Each scene shows the same named points in several views. A view is turned or mirrored, and shifted as a whole, has a little noise and may leave points out.
In the rows, zero is written as 128.

Scene 1
View 1
Ver: [110 156 141 118 148 116  81 131 135 107 136 135 144 139 133 119 134 151
 174 124 117 121 119 113 124 110 145 142 118 127 172 156 140]
mazav: [ 96 158 112 102 136  93  96 138 187 102  91  93 167 134 131 130 166 186
 146  79 143  73  50 141 102 108 134  74  72 169 191 116 104]
vufi: [160 129 143 124 183 125  74 130 146 104  98 142 131 141  93  92 145 142
 198 129 120  99 167  95  97 112 133 142 153 123 169 119 125]
dobi: [122 157 150 121 161 128  69 122 125 121 137 160 142 165 120 101 134 128
 191 139 102 127 158 119 122 115 145 172 138 109 143 153 155]
lazet: [115 153 115 105 150 105  88 133 183 112  84 115 165 156 109 111 171 164
 159  92 133  71  92 141  94 110 135  97 100 151 167 102 112]
zasob: [141 136 127 114 163 106  84 140 170  94  88 108 147 121 108 113 160 171
 170  99 138  76 104 108  94 108 129 100 115 154 197 111 106]
lud: [154 126 131 116 171 111  86 139 167  90  82 108 138 112 102 107 154 171
 175 104 140  80 115  95  92 106 126  98 127 149 206 110 103]
niba: [145 146 141 121 178 130  70 122 144 120 105 157 140 172  95  90 152 130
 197 135 110 101 171 116 101 113 140 157 149 112 144 118 136]
pokez: [112 164 129 110 152 118  77 124 155 129 111 149 156 180 109 103 158 139
 180 120 114  98 132 146 107 114 145 142 117 125 136 122 138]
tipa: [108 157 136 114 153 114  78 128 148 113 119 135 151 152 122 112 143 148
 173 114 118 104 118 128 114 111 142 137 114 131 161 141 135]
faso: [115 168 134 112 159 126  71 118 150 138 112 167 157 203 104  91 164 126
 187 128 102  99 153 149 108 117 145 160 128 114 116 118 149]
Govef: [ 67 188 133 106 125 112  80 119 138 138 150 155 170 190 140 119 145 139
 165 118 100 122 100 164 131 116 155 150  91 123 123 157 160]
View 2
Govef: [167 136  83 145 140 112 112 133 149 140 117 136 138 134 164 124 154 151
 102 152 118 121 177 150 121 210  88 121 171 157 165 160 165]
vufi: [149 129 137 153  85 157 146 159 104 113 115 110 132 137  96 128 121 121
 123 126 109 169 132 103 143  88 115 103 147 137 117 145 158]
pokez: [169 133 113 154 104 130 112 155 127 125 114 121 144 129 133 118 141 132
 100 135 104 142 164 127 124 153 100 127 166 133 133 147 162]
mazav: [150 132 133 188 136  84  51 140 110 113 147  66 112 113 163 188 110 174
  94 151 138 100 131 102  76 162  97 110 145  68 109 130 169]
dobi: [156 132 104 135 109 149 162 144 128 133 111 139 139 142 119 110 141 130
 127 139 113 161 151 132 154 144 103 105 158 176 152 161 158]
niba: [159 134 124 143  84 158 144 165 118 117 106 127 145 137 105 107 137 118
 112 124  97 168 154 116 145 112 108 119 161 151 127 148 158]
lud: [139 125 152 172 102 130 108 151  96 106 135  73 115 126 113 168 102 147
 117 135 130 144 110  89 115  90 116  96 135  88 102 133 159]
Ver: [141 126 111 151 137 125 140 128 121 131 131 109 116 138 134 151 122 155
 132 148 139 136 124 118 133 147 103  88 142 148 143 157 157]
faso: [176 140 110 150  90 143 123 166 133 125 102 137 155 133 128  98 152 122
  95 129  88 154 181 137 133 153  99 136 174 153 138 149 166]
zasob: [146 128 142 173 108 121  95 151 100 110 136  79 116 123 127 168 106 152
 109 139 127 136 118  92 107 110 110 101 140  89 105 135 163]
lazet: [163 136 134 179 109 110  67 156 112 113 132  84 126 115 144 155 121 150
  89 140 117 125 148 107  94 142 101 125 154  83 109 132 167]
View 3
Govef: [ 86 103 138  90  92 107 115 144  97 123 150 125 138  73 163 144  82 176
 101 122 126 113 137 141 176  95  99 173  94 142 137 128 138]
lud: [163 150 189 150 149 114 113  87 131 153 128 163  82 125 127 129 145 144
 170 118 122 107  61 141 107 115 142 122 146 131 137  81 132]
vufi: [175 155 148 135 128 125 128 120 123 143 142 180  69 103 121 141 111 133
 137 124 137  95  63 144 117  95 113 104 136 137 134 144 101]
mazav: [120 115 221 138 151  84  92  74 122 149 127 120 133 113 164 126 146 158
 180 114 106 115 100 151 141 122 154 175 143 133 134  13 191]
Ver: [107 139 146 126 112 126 109 124 112 148 133 146 100 124 140 125 135 183
 123 120 127 115  97 129 131 112 127 141 107 130 133 122 112]
niba: [168 143 139 116 120 116 136 133 116 130 150 177  82  79 126 149  87 128
 122 123 139  94  75 145 136  89 100 109 127 144 136 160 105]
pokez: [143 120 153 107 117 103 125 128 110 127 149 151 111  74 146 148  87 140
 126 122 133 102 101 152 153  93 104 142 123 143 137 126 134]
lazet: [146 121 193 126 143  91 111  92 117 138 137 142 118  90 150 139 113 140
 161 117 119 106  92 156 145 105 129 154 144 140 136  62 167]
tipa: [123 130 156 117 117 113 114 126 112 138 140 149 108  99 143 137 112 160
 125 124 130 105 100 141 143 104 119 144 114 139 135 119 128]
dobi: [131 137 120 108 100 128 129 151 108 134 148 165  92  92 134 141  93 160
 102 125 138 101  97 135 143  92  98 124 104 140 134 172  96]
faso: [151 124 139  97 111 104 134 140 108 117 158 159 107  57 146 158  65 132
 111 127 142  95 102 155 161  83  90 133 123 148 137 153 128]
View 4
tipa: [132 135 124 106 144 104 140 168 117 118 157  87 172 125 119 124 100 137
 151 149 139 140 131 123 140 130  90 139 123 134 125 107 143]
Ver: [130 150 115 118 151 103 136 165 122 113 163  96 185 123 125 110 104 131
 159 156 147 147 127 128 123 118  82 159 128 131 116 106 146]
pokez: [129 111 133 113 113 114 162 155 107 113 136  78 175 125 114 138 109 134
 154 145 147 132 131 128 160 137 103 103 119 125 147 123 151]
faso: [121 105 135 131  82 123 182 149  98 102 125  77 190 128 114 139 122 129
 162 143 159 128 132 129 165 128 108  81 110 112 158 131 159]
niba: [115 122 100 116  76 109 161 150 101 103 123  82 177 142 107 117 130 123
 153 146 169 146 115 161 149 132  99 110 119  96 162 113 160]
lud: [136 135  90  60 145  75 107 167 117 131 143  84 131 140 100 125 101 144
 111 137 127 149 121 174 143 166  86 170 136 128 141  82 134]
mazav: [155 113 149  57 199  89 118 174 125 144 163  78 130 117 112 157  67 169
 113 131  89 132 151 116 166 168  99 149 124 174 119  95 122]
dobi: [114 138 111 146  97 121 165 156 108  98 142  93 202 128 124 109 126 117
 176 159 175 143 119 133 129 106  90 118 119 105 139 120 159]
vufi: [119 138  83 100  90  93 137 153 108 108 128  84 163 148 104 108 125 124
 141 148 165 147 110 179 137 143  90 140 128  96 156  98 151]
zasob: [137 130 104  66 150  81 114 165 119 132 144  84 134 135 100 131  96 150
 113 138 119 143 130 157 150 164  91 158 131 136 142  88 134]
lazet: [144 107 136  68 153  94 135 164 113 131 138  75 137 126 106 152  89 159
 118 132 111 134 140 133 169 168 103 127 122 148 143 105 134]
View 5
Govef: [133 143 145 134 141 150 107 207 168 167 153 115 148  75 170 124 117  71
 162 127 113 127 158 168 129 131 132  84  98 141 181 162 163]
lazet: [109 137  97 140 110 148 118 176 113 133 142 150 134 118 138 120 155 135
 141 122 159 101 157 149 180 122 169 123 139  89 146 146 146]
zasob: [122 135 106 132 108 140 122 155  81 105 136 159 131 124 142 119 152 160
 144 123 147 116 149 125 182 107 150 137 152 115 138 134 147]
niba: [140 159 113 163 106 125 136 173 108 113 122 136 114 109 123  98  79 163
 164 128 123 148 137 181 116 122 110 106 128 148 170 145 180]
lud: [125 136 103 132 103 135 125 145  68  92 130 162 127 128 135 115 150 178
 146 122 144 122 141 117 183 106 145 143 156 123 135 128 147]
Ver: [144 131 142 123 130 137 112 163 104 116 149 137 147  94 168 119 132 125
 161 125 109 141 148 115 152 110 120 115 125 167 160 143 158]
vufi: [140 153 107 156 102 124 133 156  80  96 125 149 114 121 127 100  92 183
 161 130 124 150 137 155 134 114 111 123 143 150 159 133 171]
pokez: [126 151 114 151 118 138 123 188 135 136 137 131 132 102 138 109 108 123
 156 128 131 127 149 179 133 129 133 102 120 127 169 154 169]
dobi: [151 159 136 154 124 124 128 180 126 123 133 123 125  90 147 101  72 133
 173 130  98 160 139 173  99 123  93  92 111 178 183 149 182]
tipa: [134 140 126 137 121 138 118 176 119 128 142 138 140  98 156 116 126 126
 158 126 122 132 150 143 149 119 132 111 125 141 164 146 159]
faso: [129 161 111 162 113 132 129 197 143 139 130 126 120  98 131 102  79 127
 162 129 125 135 146 204 112 134 125  91 114 131 178 155 181]
mazav: [104 120 109 115 121 159 101 172 113 137 153 154 151 116 160 133 194 112
 135 122 162  85 162 117 209 112 181 133 143  80 136 142 130]

In a view up to two points have been moved. Name them for each view, in the order of its rows, or write -.
view 1 | Ver
view 2 | -
view 3 | mazav
view 4 | tipa
view 5 | dobi

Scene 2
View 1
zinog: [163 143 114  87  68 165 153 174  95 120 129  97 136 146 124 103  93 115
 121  70 145 145 139 156 143  63 134  80 114  92 187  30 140]
kag: [161  93 182 154 161 134 131  98  92 138 108 127 164 158 133 154 165 141
 170 160 119 133 194  95 114 155 163 116 138 161 110 163 128]
Lodu: [161 111 163 131 136 139 138 116  93 136 111 114 160 157 133 146 142 139
 159 140 123 139 183 110 115 129 155 105 133 144 130 123 136]
Kol: [152 121 165 120 146 103 147  95 101 149 106  86 160 185 150 170 142 156
 175 153 110 139 205 101  75 140 139 104 133 159 112 117 166]
Lutud: [158 134 158 113 124 114 147 100 109 129 100  94 164 165 153 156 145 156
 150 140 112 135 205  96  95 123 157  89 140 150 136 105 156]
fov: [152 125 127  95 102 138 153 155  88 151 128  77 132 180 130 133  96 127
 155  99 137 148 148 153 105  88 110  97 110 114 148  48 162]
Davo: [159  88 158 143 136 162 132 144  80 148 131 126 143 153 108 124 124 117
 165 124 143 141 149 140 137 126 140 115 116 130 131 121 122]
duk: [162 137 174 122 133 105 143  77 114 120  84 106 181 156 162 168 168 169
 148 157  99 133 227  70  94 138 177  89 156 163 130 136 147]
ruta: [158 165 134  80  87 112 158 115 116 117  98  77 161 164 162 144 125 158
 128 109 115 142 198 107  97  87 153  70 140 129 165  58 166]
Segi: [157 133 158 112 129 112 147 100 107 134  99  90 164 170 154 161 143 159
 156 140 110 139 205  98  90 124 151  90 140 150 134 105 158]
Bila: [169 128 172 135 127 138 134  97 109 107  93 134 177 131 143 142 170 150
 132 144 114 130 207  79 134 131 192  88 154 149 143 148 119]
Bogo: [158 181 149  76 100  77 163  76 129 116  78  62 181 174 192 176 146 186
 134 135  91 137 241  70  64 106 166  64 154 153 150  74 185]
suve: [149  97 160 129 147 127 140 122  85 162 126  93 142 186 129 151 126 135
 183 138 129 144 169 132  93 131 121 114 116 144 111 110 155]
bulis: [161 146 128  93  84 145 152 145 103 118 114  96 151 151 135 120 113 135
 125  94 131 141 168 128 127  80 151  78 129 113 174  58 146]
vufa: [162 136 148 106 106 134 145 124 104 123 108 100 159 155 140 138 129 141
 139 118 123 138 182 112 117 105 155  86 134 131 154  89 146]
Gife: [165 105 178 149 138 150 130 105  99 119 103 141 173 135 130 137 165 138
 149 146 121 131 191  92 141 142 181 104 146 150 134 158 114]
zim: [161 105 176 146 151 130 135 100  95 137 108 120 166 158 136 156 158 145
 168 155 115 134 195  99 110 148 161 109 139 154 116 148 134]
berod: [171 131 148 120  91 173 139 139 101 101 110 138 160 118 125 108 140 129
 114 102 132 131 168 112 164  96 184  83 143 117 174 102 111]
nadut: [162 132 170 125 136 110 140  86 109 123  92 104 173 157 155 162 161 162
 151 153 105 133 216  79  98 136 171  95 150 159 129 135 146]
rigef: [161 101 144 128 118 172 137 160  82 139 130 123 139 145 107 113 113 113
 152 106 144 139 140 147 146 104 142 107 114 114 153  96 121]
nub: [149 138 151  97 130  92 154 100 106 151 104  61 156 195 160 171 124 160
 172 139 109 145 201 110  61 120 127  95 125 150 119  83 183]
tofin: [147 166 122  64  93  94 169 122 109 145 109  39 145 198 166 159  95 158
 153 104 116 149 189 129  60  82 111  77 118 125 153  21 197]
View 2
rigef: [ 84 105 159 125 144 117 106  95 112 102 105  96 114 101 119 128 111 106
 142 144  99 120 107 154 127 152 107 142  82 111 110 126 135]
Segi: [121 109  97 108 123 175 164 102 112 112 135 151 150 135 144 104 117 119
 139 136 102 119 103 141 109 106 159  84 159 122 137 105 148]
Bila: [118  94 127 136 121 188 154 122 144 132 121 149 158 132 132  69  99 155
 170 121 112  99  98 137 142 158 137 114 175 103 129 104 137]
nub: [117 123  74  86 124 161 174  87  91 101 143 152 140 137 153 129 123  96
 118 143  93 130 108 145  91  72 175  66 150 137 140 103 157]
Kol: [120 125  75 101 131 165 173  99  97 121 142 142 160 143 137  96  97 121
 124 129  94 108  93 146 116 117 174  65 170 122 120  93 141]
tofin: [113 110  97  79 117 162 164  80  94  71 136 164 109 123 173 169 163  76
 129 165  95 156 126 146  59  29 157  99 109 150 169 125 176]
Bogo: [140  95  81  98  98 219 199 109 125  99 144 201 149 147 175 109 152 122
 157 141 107 131 116 129  82  58 177  88 191 136 182 106 177]
kag: [113 127  87 117 142 147 155 106 102 139 136 118 174 138 115  73  70 137
 128 117  94  94  85 145 143 161 160  62 170 108  94  90 120]
bulis: [102  86 155 115 122 160 128  98 130  86 108 138 106 110 147 139 146 106
 160 153 106 135 120 143  98 101 113 151  99 125 155 132 159]
ruta: [117  89 128 107 112 189 158 103 131  92 123 168 126 127 161 124 148 114
 162 148 108 136 119 139  93  83 138 127 140 127 169 122 168]
Davo: [ 90 116 138 124 148 116 113  97 106 116 113  90 129 110 112 112  92 110
 133 134  96 111  99 152 135 161 120 115 100 110  96 115 125]
Gife: [111 102 129 137 134 165 142 116 130 136 119 127 162 129 118  68  83 151
 159 119 103  95  92 140 149 176 137 106 165  99 109 103 126]
nadut: [124 107  96 115 121 186 171 113 123 124 136 155 163 142 139  80 102 140
 149 125 105 105  97 137 123 126 163  81 186 113 132  97 145]
berod: [100  76 178 141 124 170 119 118 151 108 100 131 124 110 130 104 122 137
 182 137 114 113 112 139 132 159  99 166 117 103 137 130 142]
vufa: [106  98 131 114 125 163 142 101 122 101 119 141 129 123 142 118 125 116
 154 144 103 124 110 143 108 114 131 121 128 119 139 118 149]
Lodu: [106 111 116 118 136 151 144 105 111 119 124 123 143 123 127 100  99 123
 141 132  97 109  99 144 126 138 143  97 141 115 117 105 135]
Lutud: [117 106 100 108 121 176 162 104 115 113 134 151 147 137 144 105 115 124
 143 135 103 117 104 140 109 110 155  90 160 123 138 104 150]
zinog: [ 87  82 183 117 127 137 104  94 125  73  96 122  83  95 144 165 156  91
 162 163 105 143 129 148  93 100  91 178  57 126 154 147 160]
View 3
Segi: [133 152 123 168 105 113 152 117 126 129  93 111  74 125 160 132 117 143
 108 131 153 137 122 136 153 173 134  93 110 131 129 114 126]
zinog: [120 120 126 126 156 147 147 121  23 195 101 128 142 142 120 113 102 134
 149 179 175 187 108 132 127 153 108 160 140 176 164 123 203]
zim: [147 159 130 176  98  93 133 106 125 119 112 115  70 122 126 108 134 104
  96 120 124 125 142 120 145 147 122  92 115 108 110 124 103]
Lutud: [136 152 123 167 109 113 151 114 125 129  99 111  79 127 161 133 117 139
 108 133 154 140 120 133 152 172 133  99 110 135 131 116 123]
bulis: [125 127 122 137 144 135 151 118  57 171 103 122 123 139 138 123 102 137
 138 163 171 172 109 133 135 164 114 142 131 167 154 124 178]
tofin: [ 97 144 130 138 119 158 183 141  86 185  37 124 105 125 188 146  96 204
 111 161 190 160 101 165 145 187 160  93 126 158 172  85 182]
duk: [148 153 115 179 102  97 141 101 158  97 119  99  59 127 174 145 119 128
 107 118 150 123 120 124 157 187 131  96  94 128 117 127  96]
fov: [108 142 142 140 125 143 164 133  46 197  59 134 122 126 121 105 115 153
 114 165 156 169 120 148 129 143 134 111 145 141 157 100 189]
vufa: [133 140 122 152 127 123 145 115  89 147 104 116  99 135 139 125 113 131
 122 147 157 152 117 132 142 164 122 122 123 149 137 121 147]
ruta: [120 133 115 144 131 140 161 121  97 151  91 109 101 139 179 150  97 165
 131 155 187 160  99 142 151 191 131 125 115 168 157 115 161]
Kol: [136 165 133 179  87 102 151 114 140 122  83 116  60 116 151 121 127 138
  89 123 137 122 134 137 152 166 139  74 109 108 120 108 107]
nub: [117 161 136 164  96 129 167 131 115 156  51 124  80 116 159 126 116 168
  88 140 155 137 124 152 149 166 154  74 121 122 141  92 139]
Davo: [139 151 140 157 116 105 134 114  60 164 105 131 106 123  81  77 137  92
 108 142 116 151 147 121 130 117 107 112 140 112 122 121 149]
Lodu: [141 153 128 167 110 105 137 110 102 136 108 117  84 122 122 105 127 111
 105 135 133 141 136 124 139 149 118 104 119 119 122 122 126]
Bila: [159 144 112 172 120  94 124  93 126  99 151 103  80 136 140 127 121  94
 124 125 141 137 123 109 150 171 103 124 105 137 111 143 104]
Bogo: [126 144 108 163 111 132 167 117 158 113  87  99  71 135 225 180  97 183
 118 132 195 135  92 145 166 221 150 100  93 164 147 108 124]
rigef: [133 139 139 147 132 116 134 112  37 179 106 132 122 132  82  81 126  99
 121 156 131 165 137 123 124 119 102 134 144 132 136 124 169]
suve: [126 165 145 166  95 113 151 124  92 163  68 130  82 110 112  94 136 130
  87 135 124 139 144 138 137 135 138  77 134 102 129 101 137]
nadut: [145 155 119 178 105 100 140 104 144 106 115 105  66 125 163 136 121 125
 106 122 143 128 124 125 157 174 127  94 101 125 118 124 101]
berod: [149 121 115 145 151 112 125  95  61 141 154 113 117 146 114 111 112  87
 149 152 153 167 115 109 135 153  88 162 125 158 131 149 153]
kag: [154 163 131 184  96  83 130 102 127 112 117 114  65 116 115 103 141  92
  92 116 115 121 148 116 145 143 117  88 115  99 103 126  98]
View 4
fov: [144 168 168 109 122 115 181 122 147 166  69 101  89 139 133 104 138 140
 123 119 160 156 125 134 159 129  56 122  69 166 146 168 147]
kag: [102 103 133  79 121 167  87 129  92 137 130 124  86  99 134 151 129 160
 111 112 110 144 121 180 119 172 160 105 140 130 131 138 101]
ruta: [166 149 155 115 131 115 144  71 114 147  71  81  92 121 131  93 138 195
 105 118 161 170 144  86 129 122  83 124 123 195 110 168 122]
Lodu: [115 126 149  88 123 146 115 118 110 144 112 115  89 112 134 129 126 157
 115 114 122 146 129 154 129 151 127 108 123 145 131 152 114]
duk: [134  99 127  96 124 161  82  80  74 131 103  99  86  94 133 134 142 210
  91 112 124 170 132 133 102 163 156 113 165 165 111 142  93]
Davo: [102 146 165  79 119 136 138 152 136 151 127 126  99 128 131 126 111 114
 138 116 116 129 127 170 151 142 108 106  97 125 139 162 126]
vufa: [137 142 159  99 130 126 133  98 118 144 100 100  98 121 134 106 124 166
 119 118 138 152 140 116 135 131 100 117 120 165 118 164 118]
berod: [120 157 180  76 137 110 122 107 128 136 145 110 123 138 131  92  84 148
 146 122 115 127 164  99 140 103 108 104 140 143  91 181 113]
Gife: [ 99 116 151  72 126 149  83 121  96 133 146 121 102 108 133 132 105 159
 124 116 101 134 139 151 122 148 159 103 153 129 110 152  97]
nadut: [126 105 130  95 124 156  91  89  83 134 104 102  83  97 134 132 139 195
  97 111 127 164 131 140 109 160 147 113 154 160 115 143  97]
zim: [110 107 136  85 121 161  96 120  93 138 119 117  84 104 134 142 132 165
 110 112 114 149 122 169 119 164 150 110 136 139 131 141 105]
suve: [120 126 143  97 112 151 138 139 119 159  86 118  73 113 136 142 150 147
 110 113 138 153 111 179 138 167 110 114  90 147 159 144 129]
zinog: [147 195 193 100 134  87 186 111 165 157  97  97 116 155 132  73 100 131
 148 124 152 137 158  85 165  89  43 119  82 166 117 192 145]
tofin: [180 152 148 134 124 117 178  76 127 164  23  74  72 120 134  98 172 191
  93 115 187 187 122 104 137 139  52 134  84 206 141 157 142]
Kol: [129 103 125 101 118 162 106 107  90 146  84 106  73  96 135 144 160 185
  92 110 134 168 113 166 114 175 139 116 129 158 139 136 110]
Lutud: [139 117 139 101 123 144 111  92  96 141  89 100  83 106 134 126 144 188
 102 115 137 165 130 132 121 150 123 114 133 168 122 148 111]
Bila: [120 112 145  84 131 143  78  88  86 126 138 105 102 106 132 117 108 188
 116 116 107 148 152 115 111 135 156 108 175 153  92 158  90]
rigef: [111 164 178  83 126 117 152 146 148 153 124 122 106 139 132 110 100 112
 146 119 120 125 139 144 160 124  89 107  92 133 133 174 133]
Bogo: [178 112 128 125 129 137 111  40  78 138  51  72  77  96 132 106 166 241
  75 112 162 194 136  89 105 148 112 128 155 212 107 148 105]
Segi: [139 120 136 104 122 146 117  93  98 144  83 100  79 105 132 126 148 188
  98 114 141 169 126 135 120 154 122 118 131 170 127 146 111]
View 5
duk: [ 81 103  91 117 142 131 102 126  94 112 126 147 114 125  80 155 121 186
  81 132 143 141  99 105  24 139 128  71 103 114 130 131 150]
zinog: [157 101 145 116 134 180 126  98 148 111 103 117 139 137 132 101  75 101
 134 184 183 151 107  92 200 155  97 176  84 112 136  34  88]
zim: [104 112 107 109 137 116 127 140 103  90 117 129 110 142  85 160 135 161
 111 125 162 183  82 121  56 118 132  93  81 122 142 151 159]
suve: [128 118 107  90 139 108 140 125 112  99 113 112 126 173 109 139 157 152
 136 122 179 159  75  93  97 115 127 130  42 122 154 124 146]
Gife: [108 105 117 129 133 133 125 150 116  81 111 130 101 126  78 172 101 140
 114 136 159 210  91 145  67 125 129  90 106 124 132 148 153]
nub: [106 115  86  88 147 123 114 104  97 128 128 132 135 164 108 118 162 186
 104 130 160  96  88  56  70 135 120 117  52 112 148  98 140]
Lodu: [116 110 113 112 138 128 129 133 111  93 113 125 113 145  95 148 125 147
 120 136 167 174  87 112  85 127 124 111  80 119 141 127 145]
rigef: [150 109 138 111 133 144 144 131 138  83 100 113 122 151 114 137 102 105
 149 153 186 196  88 122 160 124 116 157  70 121 145  99 122]
berod: [125  93 140 139 131 169 119 131 139  89 106 131 112 111  98 145  59 112
 115 172 166 197 109 140 136 148 113 122 124 116 125  91 118]
bulis: [133 101 128 117 139 168 115 105 132 114 110 128 131 133 118 115  86 129
 117 172 170 142 106  94 149 155 105 145  94 112 132  61 106]
tofin: [126 111  97  84 151 154 107  75 111 148 128 128 153 163 137  84 143 175
 105 155 165  60 102  30 122 157 104 149  51 104 143  40 110]
kag: [105 112 105 113 139 107 133 148 104  82 115 126 107 143  78 172 138 156
 119 121 163 196  82 129  51 115 135  90  77 124 142 163 163]
Bila: [ 94 100 115 133 136 144 111 137 114  93 114 140 102 114  78 165  93 152
  95 145 150 186 103 137  59 138 126  80 120 118 126 132 145]
Lutud: [103 108  99 110 143 134 113 114 106 115 122 136 123 136  95 137 126 172
  98 138 156 133  95  93  66 138 121 100  86 114 138 108 137]
Kol: [100 115  93  99 144 111 122 126  95 109 123 132 121 156  93 145 155 184
 105 120 157 141  85  90  45 124 128  95  67 119 144 137 158]
vufa: [119 106 117 112 139 152 116 112 121 108 114 130 125 136 106 129 107 147
 112 153 164 148 100  98 108 145 116 124  88 112 134  90 125]
Segi: [107 109 101 106 142 127 118 120 105 112 120 129 122 147  96 141 136 168
 106 136 160 143  92  95  65 132 123 105  77 116 141 118 146]
Davo: [142 112 129 109 133 124 149 140 130  79 101 110 117 157 106 149 119 116
 151 139 185 206  79 129 132 114 126 140  66 125 149 122 139]
fov: [150 114 122  92 142 143 132 103 129 112 110 114 140 168 131 108 127 131
 138 154 183 131  90  73 162 139 107 166  50 117 147  62 114]

In a view up to two points have been moved. Name them for each view, in the order of its rows, or write -.
view 1 | Kol
view 2 | kag, ruta
view 3 | zinog, nub
view 4 | Bila
view 5 | Segi
